A landscape with many valleys, sampled at points; each row gives a point and its height.
From any point a ball takes the steepest step (drop divided by distance) to one of its 3 nearest points. It stops when none of these is lower. Distance is the straight distance between rows; heights are no part of it.
rem: [149 169 121 196 155  89 137 182 171 140 122 161 171 112  68 160 101 114
 110 105 188 167 154 103 134 148 156 103 112 108  96 112 151  92 104 124
 149  92  95  76  88]  h=7.27
Turi: [164  50 132 125  62 166  98 113 110 128 108 109 194 108 109 156 152 155
 147 116 179  92 129  88 133 139 123 136 131 143 101 114 136 147  78 141
 104 158  92  97 164]  h=1.13
bupe: [107 115 109  97 130 147 124 106 115 140 162 113 134 117 165 129 137 144
 151 130 111 104 163 139 126 117 133 161 129 115 140 135 116 148 148 113
 106 125 110 138 124]  h=3.93
Duku: [131 184 106 157 150 112 127 139 179 145 112 167  32 152 132 106 118 102
 103 185 102 177  18 146 116  98 122 105 124 142 128 139 163  96 131 142
 132 112 186 127 121]  h=4.73
kimum: [ 83 142 106 102 151  77 158 119 121 147 138 131  99 117 153 110 133 122
 128 134 118 146 190 146  94 107 149 139 114 114 146 128 115 120 164 112
 125  99 110 128 105]  h=3.73
Fivir: [ 97 156 141 134 134 115 134  85 135 126  75 118  38 178 182  71 144 121
 151 151  71 161  51 149 124  78  77 122 133 105 213 109 103 143 174 120
 108 130 160 124 145]  h=3.04
Nobi: [ 88 166 133 146 143  72 155 111 134 131  61 138  47 155 170  77 132 105
 131 151  96 172  87 137  91  75 127  98 118 117 204 111 126 116 170 112
 135 117 180 130 131]  h=1.21
Fiva: [154  63  98 123  95 110 154 145 102 151 106 124 184 133 117 164 141 167
 155 100 170 115 206  87 146 127 107 137 121 165 101 106 173 137  72 116
 128 166  52 138 103]  h=4.39
meru: [130 209 110 177 176  88 141 161 160 150 148 167 111 106 113 126  93 101
  78 156 132 162  97 140 105 136 159  99 103 141 110 146 149  72 134 135
 166  84 161 128  96]  h=5.95
Pidi: [120 155 117 147 164  70 157 150 147 158 138 140 124 111 111 130 103 102
 125 122 150 152 189 130  90 117 174 106 127 107 120 120 126  93 147 119
 136  99  94 110  82]  h=7.52
dotav: [124  70  98 120 105 136 141 142  94 108 109 118 184 164 115 165 149 157
 165  68 152  98 201 107 144 164 105 126 152 159 103 122 162 156  94 133
 165 204  95 163 111]  h=0.20
Des: [150 181 113 223 156  96 140 193 193 137 148 174 189 102  68 162  92 114
  74 131 184 162 120 118 125 159 154  90 108 130  93 140 158  98 109 137
 171  71 130  97  79]  h=7.00
Fidi: [136 113 107 131 130 133 118 120 151 144 131 122 149 110 122 149 144 130
 149 117 143 112 175 110 121 111 151 137 120  92 130 121 125 117 136 117
 107 112  84  98 115]  h=6.02
retet: [189 171 139 179 135 132  95 161 193 146 149 150 141 102  71 157 102 102
  91 134 163 142  90 112 144 124 153 122 104 114  72 138 149  96 119 138
 136  95 151  99 115]  h=6.43
kuzad: [135 167 113 133 157 117 127 114 154 156 137 128  94 115 140 113 112  96
 127 143 111 139 134 127 132 107 155 116 110 109 147 131 115  92 152 120
 112  98 134 130 109]  h=2.97
Disom: [172  60 103 121  69 147 125 122 113 151 101 116 192 109 105 153 140 154
 148 128 177 110 158  70 153 127 119 141 115 137 101 106 154 154  70 131
 127 158  76 113 126]  h=2.26
biza: [154  46 151 110  68 198  90 108 111 108 127 100 187 114 119 139 156 149
 133 109 154  79 119 105 136 138 115 154 166 142 104 137 107 154  83 152
  98 155 105 115 177]  h=2.38
galo: [184 171 138 149 145 154  77 120 182 157 155 139  92 103  93 131 104  99
 102 137 129 136  80 107 138 110 146 124 113 109  79 139 132  91 128 152
 100 114 157 120 122]  h=4.53
navu: [170  46 110 107  85 125 138 141  94 164  93 111 197 108 115 150 127 153
 155  98 177  99 163  59 152 152  83 131 114 185  89 106 175 160  72 134
 146 190  70 134 142]  h=3.13
vif: [143 192 105 165 171 102 130 133 160 150 135 155  65 131 121 113 106  93
  99 148 112 160  86 139 122 116 143 108 101 126 121 140 144  85 149 127
 124  92 171 140 113]  h=2.46
lenaf: [ 83 120  97 107 135 101 149 144 101 135 156 133 128 115 151 132 144 151
 138 121 130 131 190 134 100 107 150 134 136 124 151 139 111 129 151 105
 127 111 109 132 104]  h=5.56
zim: [ 93 111 165  83 105 153 128 106  74  87 132 102 106 153 160 100 119 148
 147 140  52 105 105 189 154 142  88 154 157 148 158 135  84 189 136 111
 115 146 153 167 179]  h=5.05
lufon: [101 103 120 101 115 137 131 112  93 111 160 100 144 137 156 143 138 156
 152 125 113 102 155 147 131 122 121 162 131 128 141 142 104 157 136 114
 122 131 126 150 134]  h=5.08
vupub: [193  87 121 127  86 145 123 123 137 159  91 123 172  88 104 153 124 145
 131 115 180 110 140  62 153 107 136 138 105 110 103 102 156 122  84 126
 103 136  75  65 143]  h=2.44
lan: [115 170 111 136 147  80 160 113 135 144  96 137  46 137 163  90 106  94
 119 152 103 171 103 138  99 100 139  93 111 121 164 128 137 107 158 118
 125  99 162 127 123]  h=0.25
lotin: [146 178 113 167 167 102 124 153 165 145 153 152 114 106 112 131 103  86
 103 126 134 144 115 133 119 124 170 108 106 109  99 138 137  83 146 118
 137  86 147 116  97]  h=5.22
Zesag: [178 166 135 184 140 127 109 160 188 145 132 144 143 104  72 154 108 105
 106 124 180 144 117 100 143 137 162 109 102 108  78 118 152  75 124 133
 142 103 123  83 105]  h=6.51
tav: [ 86 124 161  73 145 133 144 148  67  42 121  88 128 175 123 112 130 145
 142  74  91  90 183 171 152 179 108 127 154 145 141 128 112 167 160 132
 186 194 148 204 134]  h=3.20
vas: [139 196 100 187 156 125 108 176 206 155 170 178 131 101  98 150 107 120
  53 173 134 149  60 147 137 129 130 126  82 168  99 141 161 106 120 144
 140  83 170 107  94]  h=6.90
faf: [ 76 138 132 107 114 107 143  81 102 129 100 110  81 144 193  81 133 148
 162 152  64 148  99 165 133 105  98 146 128 124 202 123  87 162 153 109
 112 117 133 151 161]  h=4.22
Tet: [121 141 112 107 138 121 130 108 126 146 147 121 108 110 158 116 136 123
 142 126 110 124 158 129 120 103 138 136 116 108 155 129 110 119 159 118
 114 106 112 131 115]  h=1.55
tun: [114  86 214  80 103 194  98 124  72  55 146  90 117 156 113 100 137 141
 137 107  84  87 100 188 168 179 108 147 172 163 118 137  80 159 114 143
 121 183 146 187 175]  h=2.22
vina: [138  60 141 110  87 186  99 111 116 110 142 101 190 141 129 153 147 156
 151 108 135  89 139 124 128 148 117 156 147 136 115 139 118 161 104 141
 110 166 115 134 152]  h=1.98
gokuf: [169  67 146 125  62 190  92 100 115 139 108 110 190  86 105 145 156 141
 133 120 171 107 120  77 147 118 116 152 152 120 109 120 125 146  91 143
  84 131  88  80 166]  h=1.41
Zaba: [155  85 143 123  90 174 104 109 129 137 133 117 177 103 124 154 152 140
 143 116 144  94 126 107 141 111 128 139 143 115 117 124 108 141 111 123
 100 135 101  94 146]  h=3.86
begi: [169 114 152 130 112 180  71 100 145 143 134 120 141  98 118 123 140 117
 134 116 140 107 124  85 131 106 138 148 128 101 106 129 101 109 121 124
  78 129 102  99 165]  h=1.87
bip: [111 190 106 196 181  81 157 194 171 145 174 202 167 110 107 125  88 103
  64 157 150 183 120 151  88 162 144  95 114 154 106 154 156 100 127 128
 166  79 134 107  85]  h=6.92
Fub: [105  87  88 117 125 115 142 139 112 122 130 129 174 136 138 165 157 165
 153 110 154 118 207 138 122 122 136 147 141 119 134 139 135 140 118 109
 140 144  89 140  95]  h=6.91
Gelo: [ 79 168 138 140 166  38 193 142 121 118  68 169  51 162 168  66 123  97
 122 162 122 198 105 145  49  97 152  80 122 139 184 113 134  96 161  83
 178 117 191 111 114]  h=1.61
garan: [177 189 114 165 148 142  90 149 193 145 160 168  96 114 104 141 112 103
  79 163 113 146  49 135 144 122 132 118 105 140  85 151 154 105 122 143
 119 100 168 134 106]  h=4.54
vig: [ 90 150 117 108 152  88 157 106 112 147 125 118  82 121 174 101 132 117
 144 135 100 145 159 145 110 100 137 132 113 115 181 127 104 129 172 105
 114 100 124 140 120]  h=2.78
nipud: [ 92 171 122 120 149  85 159  97 133 138  98 124  55 141 166  89 125 101
 137 134  98 160  99 135 108  92 113 104 118 121 194 119 114 118 169 120
 116 110 155 134 128]  h=0.34
rogel: [121  73 138  98 109 167 114 122  93  89 152 105 182 164 125 156 147 152
 143  99 132  91 155 134 141 157 109 138 152 138 104 124 115 164 113 134
 143 189 125 151 145]  h=1.96
Madi: [163  92 116 138 102  94 147 147 122 181  96 127 176  85 101 158 112 152
 133 120 182 133 190  79 158 123 125 136 111 141 105  92 187 125  71 107
 115 125  39  76  93]  h=3.45
Tuza: [105  96 191  71 111 182 107 125  76  68 145  91 111 158 136  97 133 140
 135 122  71 101 102 186 153 176 101 151 165 162 123 117  83 171 124 132
 133 176 154 186 178]  h=2.48
perag: [179  90 123 130  91 165 103 116 138 151 102 108 172  93 103 146 136 141
 138 126 167 111 141  74 149 110 137 133 120  96 104 115 143 114  97 133
  97 125  80  75 151]  h=2.21
vusen: [180 174 126 133 157 139  91 120 161 151 146 132  88 116 108 122 114  82
 101 135 115 146  85 111 143 117 151 118 110 113 100 126 134  93 144 140
  99 102 151 125 120]  h=4.24
bezum: [167 181 108 208 141  97 135 189 199 133 151 159 172 102  64 157 103 104
  86 124 181 146 111 115 140 143 153 103  94 125  76 125 156  92 113 135
 156  78 135  94  85]  h=6.86
datug: [193 140 128 162 124 145  94 146 178 155 104 123 145  92  71 141 116 114
 121 111 168 125 121  70 142 114 152 118 107  97  95 113 145  91 114 132
 111 102 105  76 117]  h=4.63
pil: [ 96 188 112 149 161  41 184 137 130 142 103 169  60 127 155  89 100  91
  98 158 130 190 112 150  77 128 159  84 109 135 149 130 144  90 157 121
 155 102 168 129 101]  h=2.82
vuz: [ 78 122 131  84 129 117 151 141  69  68 153  93 145 171 156 132 144 151
 145 102 101 108 188 161 127 163 105 139 158 155 153 138 111 185 152 125
 179 174 149 191 130]  h=4.13
tepu: [190 150 155 146 133 171  74 130 169 151 129 124 127 100  98 136 123 103
 114 119 144 129 103  89 128 111 151 133 110  90  92 128 122  80 135 132
  90 112 126  88 138]  h=4.26
rusin: [139 191 103 165 159 111 106 140 173 153 137 168  72 135 129 117 105  97
  86 180 107 154  45 134 139 112 140 105 111 151 110 148 166  92 127 154
 126  94 181 127 118]  h=3.51
vizir: [119  99  94 129 117 124 140 139 122 138 127 128 158 120 109 162 147 152
 153 114 157 125 192 110 130 109 154 142 130 100 127 111 141 124 112 115
 130 133  74 105 102]  h=6.85
fodu: [138 158 135 122 143 157  96  82 141 141 134 125  66 124 150 100 115 100
 139 139  93 145 102 114 139 102 116 133 119  97 147 133 111 111 149 134
  71 106 136 134 137]  h=4.19
Tude: [ 94 100  99 101 135 120 156 130  89 108 145 116 162 144 163 146 155 165
 157 110 130 116 196 141 128 132 127 149 138 128 146 131 123 160 147 110
 145 135 110 150 114]  h=7.15
baf: [132  65 104 119  95 137 129 120 107 118 124 113 193 140 134 174 145 167
 153 102 143  97 177 120 141 132 120 150 139 129 112 125 139 160 100 127
 136 171 104 143 128]  h=4.66
zotal: [121  54 177  98  82 207  91 108  87  77 153  93 167 141 117 139 146 137
 130 106 128  82 101 149 149 164 111 154 188 150  96 136  81 159 104 148
 102 168 136 154 180]  h=2.96
pid: [171  48 125 122  65 154 123 111  86 140 103  88 210 111 122 150 146 153
 137 113 189  95 134  77 148 157  93 133 140 162  88 104 154 161  61 155
 134 179  97 124 163]  h=1.92
rus: [118  81 133 101 107 171 107 118  96  86 155  97 161 162 134 145 139 144
 147 110 113  81 148 154 138 160 118 149 165 134 103 133  97 172 126 135
 137 176 138 157 158]  h=1.90
dusar: [109 154 128 121 137 111 146  85 125 131  94 114  55 147 169  83 137 110
 154 162  89 161  87 142 109  85 100 128 118 100 189 123 105 130 172 130
 107 109 156 138 142]  h=1.30
Nagu: [136 167 135 121 148 142 123  85 142 146 106 127  47 146 153  91 122  92
 137 150  84 160  69 130 134  98 114 125 119 101 155 122 123 112 149 141
  87 116 156 143 147]  h=3.96
Kelu: [131 196 107 144 159  91 145 133 152 152 123 153  53 131 146  97 113 101
  96 163 108 163  80 143 109 106 135  95 114 123 145 136 168  95 142 136
 132  97 178 135 120]  h=1.52
Buda: [116 162 148 126 138 144 131  78 141 125  89 114  41 164 171  69 133 103
 154 142  79 162  42 133 128  87  85 125 139  96 187 123 116 131 164 135
  97 122 147 132 147]  h=2.33
bav: [112 167 163 161 140 112 131 117 168 123  62 119  32 192 172  78 152 111
 140 153  93 161  23 139  87  58  97 105 154 113 208 133 144 115 173 121
 137 137 220 132 123]  h=3.03
Mobet: [143  90 129 109 113 179 104  92 127 128 143 106 160 102 135 153 137 141
 158 131 133  93 146 113 133 120 127 154 133 103 126 138 115 135 121 120
  89 129 104 116 142]  h=3.56
viz: [ 94 104 136  85 132 141 136 148  69  67 138  94 151 184 130 142 149 136
 148  76 104  83 179 155 146 177 106 122 166 136 134 131 124 158 146 131
 188 189 145 184 127]  h=3.50
bemok: [101  89  90 100 120 133 137 133  93  87 148 113 176 160 138 164 154 169
 164  97 123  96 185 141 129 152 121 144 157 135 124 142 138 160 126 128
 162 162 114 157 116]  h=4.78
rur: [138 173 116 132 153 113 129  98 144 151 125 128  53 130 143 111 120  90
 124 145  94 147 107 126 125 105 130 111 110  99 140 121 122 105 160 134
 116 107 149 140 117]  h=3.58
Kise: [109  75 196  82  96 198 109 108  80  73 158 107 139 156 126 118 138 144
 137 106  98  84 105 160 151 172 113 139 172 150 114 144  84 173 106 139
 111 165 139 166 175]  h=2.54
Tonep: [176  83 160 127  80 189  78  95 132 142 114 114 161  80 117 132 136 131
 134 120 166 101 114  78 134  96 123 149 141 101 100 135 117 121  99 136
  76 134  83  70 161]  h=1.59
gutu: [142  40 145 103  84 183  98 110  98  88 121 102 190 147  94 149 148 145
 144  97 159  83 129 127 153 157 118 126 162 148 103 115 125 153  87 157
 139 199 121 144 172]  h=0.70
Bese: [110  94 117 101 127 141 138 156  75  68 121 115 170 183 115 152 148 148
 148  61 123  87 198 145 146 168 112 127 165 138 134 126 141 152 125 130
 176 201 128 184 119]  h=2.87
furoz: [ 71 153 138 120 143  36 199 114 119 138  61 144  63 147 179  78 126 132
 149 136 116 185 133 124  69  85 134  82 120 122 212 108 104 117 159 100
 160 124 161 125 112]  h=1.91
por: [132  80 125 114 105 159 104 105 108 124 141 111 174 126 136 156 142 157
 153 128 129  92 156 125 146 130 130 151 140 121 126 128 118 157 116 123
 118 149 100 128 133]  h=2.84
banoz: [109 184 128 179 178  64 164 177 153 136 157 181 147 113  88 126  88  83
  93 133 158 171 149 140  87 152 169  80 112 134 108 139 157  91 134 130
 151  70 137 110  78]  h=6.56
doti: [144 129 149 110 130 176  86  74 123 139 134 128  97 115 146 107 129 118
 136 137 104 121 105 118 125 110 106 144 133 105 127 138  98 125 142 141
  72 113 119 117 146]  h=4.34
zep: [125 180 124 218 164  69 162 199 176 149 165 201 199 110  73 140  95 109
  73 147 179 180 131 140  88 172 132  94  99 141 101 146 157  82 117 137
 169  70 122 102  67]  h=7.11
nal: [128 179 121 198 165  75 150 178 163 135 151 182 172 113  81 148  95  90
  90 127 176 168 151 133 106 157 151  97 124 121  99 137 152  87 118 126
 165  76 119  97  78]  h=6.98
tobib: [ 74 154 112  96 137  64 188 116  99 136 116 132  80 123 181  89 140 140
 138 140 103 163 153 139  85 104 131 132 119 142 191 132  91 148 173  98
 147 113 132 134 120]  h=3.39
dobar: [197 102 148 136  92 169  90 128 157 159 103 123 156  87  90 131 132 115
 138 122 189 111 132  62 154 111 137 124 119  94  92 120 137 123  91 135
  96 111  85  63 151]  h=2.43
dun: [101  88 128  96 125 144 131 138  81  75 135 101 170 168 129 156 145 154
 151  92 116  87 169 151 141 165 120 149 156 142 127 136 128 166 135 133
 169 182 125 170 124]  h=3.57
nez: [125 121 133  98 119 165  97  81 112 136 154 113 114 117 155 119 129 133
 139 138  95 112 127 127 134 119 115 159 129 100 140 142  92 149 142 118
  76 124 114 128 157]  h=4.48
Pufot: [153  60 110 120  97 131 146 136 102 122 101 112 193 145 114 167 144 158
 158  68 174  98 188  79 150 169  89 123 130 174  96 118 170 158  77 152
 147 207  90 162 129]  h=2.10
tof: [109 147 110 123 163  89 147 129 122 141 138 123 115 101 133 119 118 128
 136 126 128 134 197 140  97 114 161 131 123  98 140 128 112 117 159 103
 129  98  93 116 100]  h=5.53
Busog: [105  85 187  84 102 182 104  92  91  72 153 109 121 156 144 110 122 141
 137 121  87  99  83 171 148 157 102 170 168 147 124 149  80 181 123 136
 100 146 132 166 180]  h=2.64
Bof: [180  40 135 117  39 181 113 120  95 161  78  82 190  85 113 138 151 145
 126 120 194 101 109  70 141 133  90 139 140 158  74 115 161 165  50 163
 107 166  79 106 186]  h=2.69
Banud: [174 131 120 161 123 126 119 145 170 159 110 118 152 103  86 152 114 118
 137 116 181 127 160  90 154 109 151 114 105  90  98 105 145  90 108 124
 116 105  88  78 104]  h=5.11
ven: [ 86 117 158  76 140 151 138 142  71  52 132  90 125 172 141 132 134 145
 148  90  87  82 157 180 151 170 119 139 167 147 143 126 102 173 152 120
 167 184 166 198 156]  h=2.70
Logiz: [104 169 110 126 160  87 156 127 129 148 130 125  82 121 143 105 106  96
 115 127 109 142 151 133 104 109 161 111 118 108 153 120 117 103 153 113
 120  97 129 136 114]  h=1.93
dol: [158 159 139 139 155 130 102 115 160 143 142 123 110 110 119 125 115  96
 121 126 133 128 125 103 135 112 150 130 106  99 107 113 123  94 146 131
 103  97 132 114 119]  h=3.79
katet: [ 92 179 115 121 153  66 180 114 118 149 113 146  56 130 157  93 111  99
 120 137 114 173 136 130  96 107 146 106 110 136 167 121 120 117 163 103
 140  98 153 136 120]  h=0.93
diso: [104  86 169  81 111 175 113 109  92  79 155  90 137 159 144 120 132 144
 148 132  90  78 125 162 146 159 114 156 163 152 122 141  89 177 129 128
 123 156 135 161 164]  h=2.34
Tove: [189 179 132 173 132 145  73 169 217 158 156 177 143  96  72 152 115 120
  70 152 147 144  43 120 157 140 135 121  90 139  61 151 162 110 110 166
 131  87 162  89 109]  h=7.01
voto: [ 94 163 141 158 147  67 160 123 153 127  49 134  47 171 175  72 129 110
 125 157 111 184  56 139  61  61 124  79 139 115 205 112 138 100 163  94
 165 127 222 131 115]  h=1.82
kema: [116 189 119 169 183  66 168 165 153 142 149 172 111 109 105 119  89  83
  98 154 142 166 137 153  89 138 166  93 109 130 109 139 142  85 141 128
 161  87 143 109  89]  h=6.25
povu: [ 68 130 110  97 130  74 165 124  92 135 139 119 109 122 174 113 133 149
 140 127 106 141 183 149  98 121 130 150 132 131 173 141  99 155 164  96
 128 118 117 149 116]  h=4.20
gek: [ 65 151 125 109 123  81 169  91 108 124  93 117  70 140 192  78 139 139
 145 138  90 161 126 150 110  92 107 136 122 131 209 113 104 156 169 102
 129 115 141 137 144]  h=3.84
ter: [116  85 105 115 123 138 126 132 104 120 140 119 181 136 146 161 149 157
 154 108 142  99 187 135 128 131 135 154 146 123 130 119 131 149 126 113
 135 141  94 145 110]  h=5.25
sebu: [138  62 158  91 110 180 100 121  90  73 132  92 161 161  98 144 153 141
 140  95 129  80 131 146 154 175 104 124 173 145 109 123 100 161 102 155
 133 196 129 159 166]  h=1.22
Bafid: [162 113 118 133 117 124 139 146 135 160 109 128 164 103 103 155 122 138
 155 122 177 120 184  83 144 120 145 132 108  96 118 100 145 103  96 115
 114 121  63  80 109]  h=3.99
desig: [203  88 153 135  73 179  88 129 130 160  79 105 162  73  92 123 138 142
 128 125 199 136 119  56 147 107 121 141 114 102  91 114 139 116  76 146
  88 117  74  42 169]  h=2.59
vum: [145  56 102 124  96 130 138 133  86 121 110 127 197 148 117 177 135 159
 156  93 163  94 178  98 153 166 111 136 122 155  98 115 161 163  92 140
 147 197  96 155 132]  h=1.76
bok: [152 180 116 190 135 118 108 178 235 164 180 194 151 102  88 159 119 136
  52 165 140 141  49 131 149 135 133 142  88 160  87 153 163 103 120 164
 129  88 160 100  96]  h=7.30
bomu: [102 186 112 159 163  58 173 148 147 133 110 177  56 134 137  97 105  98
  85 183 116 184  78 150  94 116 151  92 108 152 143 149 150 101 142 137
 171  86 178 121 106]  h=2.51
bomo: [125  61 149 100 106 179  95 115  95  87 152  97 167 148 116 150 150 152
 142 110 120  86 138 145 147 155 116 140 167 149 106 129 103 166 108 143
 124 172 127 155 161]  h=1.56
Rore: [ 95 176 126 147 150  67 168 126 133 134  75 148  50 149 156  75 124 111
 123 146 105 179  86 143  79  93 137  87 108 129 183 120 135 102 170 113
 145 113 184 135 115]  h=1.05
bavef: [143 138 126 159 148 111 138 140 163 159 122 136 146 114  87 155 107 110
 132 106 171 135 176 111 130 114 163 106 106  89  99 110 153  77 125 111
 121  95  90  83  88]  h=6.57
vok: [108  94 138  96 109 158 119  88  98 116 154 100 140 138 160 132 138 144
 150 121  99  96 134 157 138 134 125 163 137 127 133 132 104 167 134 120
 108 137 126 151 154]  h=4.81
nugur: [100 135 154  97 112 157 117  69 104 111 120 104  75 153 187  77 142 138
 157 155  62 122  66 151 142 120  72 150 142 113 174 124  94 176 151 131
  96 120 117 141 169]  h=4.58
kez: [ 82 159 124 107 175  59 183 127 121 150 133 148  83 128 137  91 109 114
 126 136 128 170 181 142  61 119 154 109 120 127 157 128 117 110 163 102
 143  86 130 113 103]  h=4.38
Tubin: [117 144 114 112 147 118 132  95 123 144 138 119  83 116 163 113 122 121
 141 133  84 133 129 129 124 110 127 143 121 112 165 122 102 136 164 121
 103 106 127 138 143]  h=2.58
maf: [108  95 181  71 133 176 120 137  76  50 133  81 140 167 115 114 137 142
 140 103  85  86 150 167 159 178 106 142 174 147 139 143 102 160 135 132
 168 198 148 185 163]  h=2.20
bifo: [113 167 121 107 136 114 146  88 109 136 120 111  72 132 170  90 133 114
 139 150  81 151 109 142 117  97 121 125 118 113 167 126 101 136 168 112
 108 107 126 137 145]  h=2.03
nul: [128 175 131 140 142 120 128 106 148 142  95 135  38 161 156  83 136  95
 132 150  92 171  55 132 113  92 119 109 128 107 166 125 140  99 152 129
 118 117 188 143 127]  h=4.49
gel: [ 70 128 105  84 128  87 158 106  90 125 138 116 100 124 181 107 140 148
 138 137  89 137 157 164 102 115 116 154 130 136 172 139  96 170 171 107
 128 120 134 148 137]  h=4.82
Fada: [ 78 132 118  85 116 123 135 109  81 109 147 107 132 139 180 132 140 146
 149 139  90 110 136 160 125 135 114 162 150 137 153 146 105 169 150 113
 131 134 131 162 139]  h=5.21
tozu: [129 105 145  93 117 177  97  81 112 121 153 110 148 114 146 126 132 138
 142 131 107 101 117 133 137 126 121 166 141 115 130 143  85 160 138 131
  70 130 118 133 159]  h=4.60
fipi: [127 193  87 185 161  98 123 164 184 156 160 194 100 105 119 139 113 123
  63 196 112 164  54 150 135 128 130 112 100 167 109 161 166 109 109 152
 143  76 177 128 105]  h=6.62
Mumek: [100 188 114 158 179  39 187 172 125 146 130 207  99 124 141  90  89  97
  83 170 123 196 103 146  62 147 153  92 113 161 130 134 154 101 146 122
 175  92 171 111  99]  h=2.91
mog: [132 168 112 138 164 101 127 134 147 158 148 125  96 114 114 123 111  89
 115 123 133 141 146 131 122 117 159 111 106 102 131 125 138  83 149 122
 124  99 137 118 102]  h=3.85
Bamig: [121 181 129 164 146 102 145 139 172 137  82 140  33 168 153  94 134 109
 117 183  96 180  21 145  89  79 119 102 143 128 184 142 167 102 146 133
 148 123 215 126 122]  h=4.62
kun: [ 91 125  98 100 139 100 149 118 100 127 153 115 128 121 168 130 155 157
 149 133 123 128 184 151 105 118 139 153 135 121 144 149 109 148 168 109
 136 122 107 146 120]  h=5.49
sosav: [142 138 122 139 136 121 117 128 155 148 134 123 138 100 104 139 116 112
 133 125 140 125 168  95 129 103 166 133 117  83 120 118 128  91 134 121
 110 104 101  97 108]  h=7.42
kaz: [153  88 109 130 101 132 131 130 130 145 105 125 185 109 111 171 137 156
 149 112 180 111 179  79 154 119 136 137 110 125 110 102 159 121  84 111
 119 141  61  94 130]  h=2.61
kilez: [114 207  93 176 159  91 153 179 178 153 167 197 108 106 105 138 108 112
  64 180 131 170  79 141 116 144 139  91  93 160 123 158 157  89 124 150
 167  77 164 129  88]  h=6.28
niz: [113  90 158  84 122 167 126 142  82  66 139  96 161 164 132 131 144 156
 143  92 100  82 151 161 144 174 123 141 155 144 127 119 100 166 131 128
 151 190 147 188 152]  h=1.94
nik: [118 194  96 188 168 103 138 190 189 159 172 206 143  97 109 147 112 135
  39 183 136 169  76 146 131 146 125 115  90 174 111 159 155  98 122 150
 151  73 163 114  91]  h=6.55
gedu: [126 113 115 106 126 149 109 109 128 147 144 115 147 115 139 143 139 141
 143 110 121 107 152 115 128 117 143 152 125 102 133 125 104 125 135 115
 100 118 102 120 133]  h=4.23
kima: [123  79 181  83 123 186 112 143  90  54 125  80 158 162 100 132 145 136
 135  87 107  70 157 153 156 185 115 116 170 144 122 117  95 144 117 153
 156 201 139 176 153]  h=1.54
tegag: [118 122 154  91 112 173 108  76 103 107 145 115 112 133 158 102 129 144
 143 143  82 107  87 148 138 145 102 163 151 124 140 143  93 158 125 126
  88 128 124 137 178]  h=4.65
Pezif: [126  67  96 124  99 124 138 143  96 122 120 132 190 137 125 174 147 164
 162 101 161 104 200  96 140 140 118 138 139 148 111 114 159 139  92 114
 143 169  80 142 103]  h=3.40
Duko: [165 187 119 175 155 132  99 150 189 151 146 148 124 111 101 155 104 101
 100 128 145 156 104 113 146 120 158 110  94 122  78 132 146  83 131 136
 130  90 142 116 101]  h=6.00
Mosu: [127  60 197  84 103 199  94 132  83  62 145  91 141 167  95 126 134 140
 134  89 107  71 122 158 149 173 106 131 171 152 115 129  85 145 112 147
 133 193 154 178 173]  h=1.64
dopir: [157  61 115 116  84 158 111 116 130 142 111 113 183 112 127 164 141 154
 152 118 166  95 150  91 139 122 135 147 122 119 106 118 143 136  84 123
 113 155  84 100 140]  h=1.66
vaz: [152 127 120 169 129  99 152 169 150 157 101 139 154 104  74 156 116 131
 133 112 201 155 191  91 144 133 160 114 115 109 104  88 166  93  98 114
 138 106  63  62  78]  h=7.79
Doro: [102 116 139  88 122 162 122  96  91 106 155 101 113 138 176 121 146 138
 140 140  77 104 118 155 132 135 103 161 139 132 152 136  96 168 139 109
 116 126 117 147 165]  h=4.83
veduf: [115  73 118 115 126 147 129 140  89  81 118 116 181 170 116 167 145 139
 161  78 132  90 180 129 147 168  95 136 142 142 125 115 138 158 102 142
 166 202 111 169 144]  h=2.04
Ner: [149 185 114 205 149 113 126 186 204 154 176 194 155  98  87 164 117 123
  63 147 157 153  79 133 128 151 138 114  90 148 101 144 149 106 117 151
 136  85 153 104  86]  h=7.20
zer: [116  82 209  70 113 184 112 134  80  46 137  88 125 161  95 110 144 137
 130  94  83  70 132 176 156 197 105 132 167 144 130 124  86 147 128 147
 137 197 155 181 169]  h=1.95
mibik: [202  85 127 127  76 157 112 127 120 164  79 110 183  68 105 131 118 151
 135 130 194 109 135  56 159 115 121 134 111 128 101 104 161 133  64 124
  97 135  61  72 153]  h=2.68
laf: [134 188 104 180 144 132  97 154 204 166 156 206  88 114 113 134 112 137
  61 194 108 148  24 151 155 116 109 134  93 167 123 145 168 120 113 163
 127  85 177 113 105]  h=7.17

Where does a ball stop that starts at each point below?
galo => lan
bavef => Turi
bemok => dotav
vizir => Turi
vaz => Turi
kilez => lan
zep => lan
garan => lan
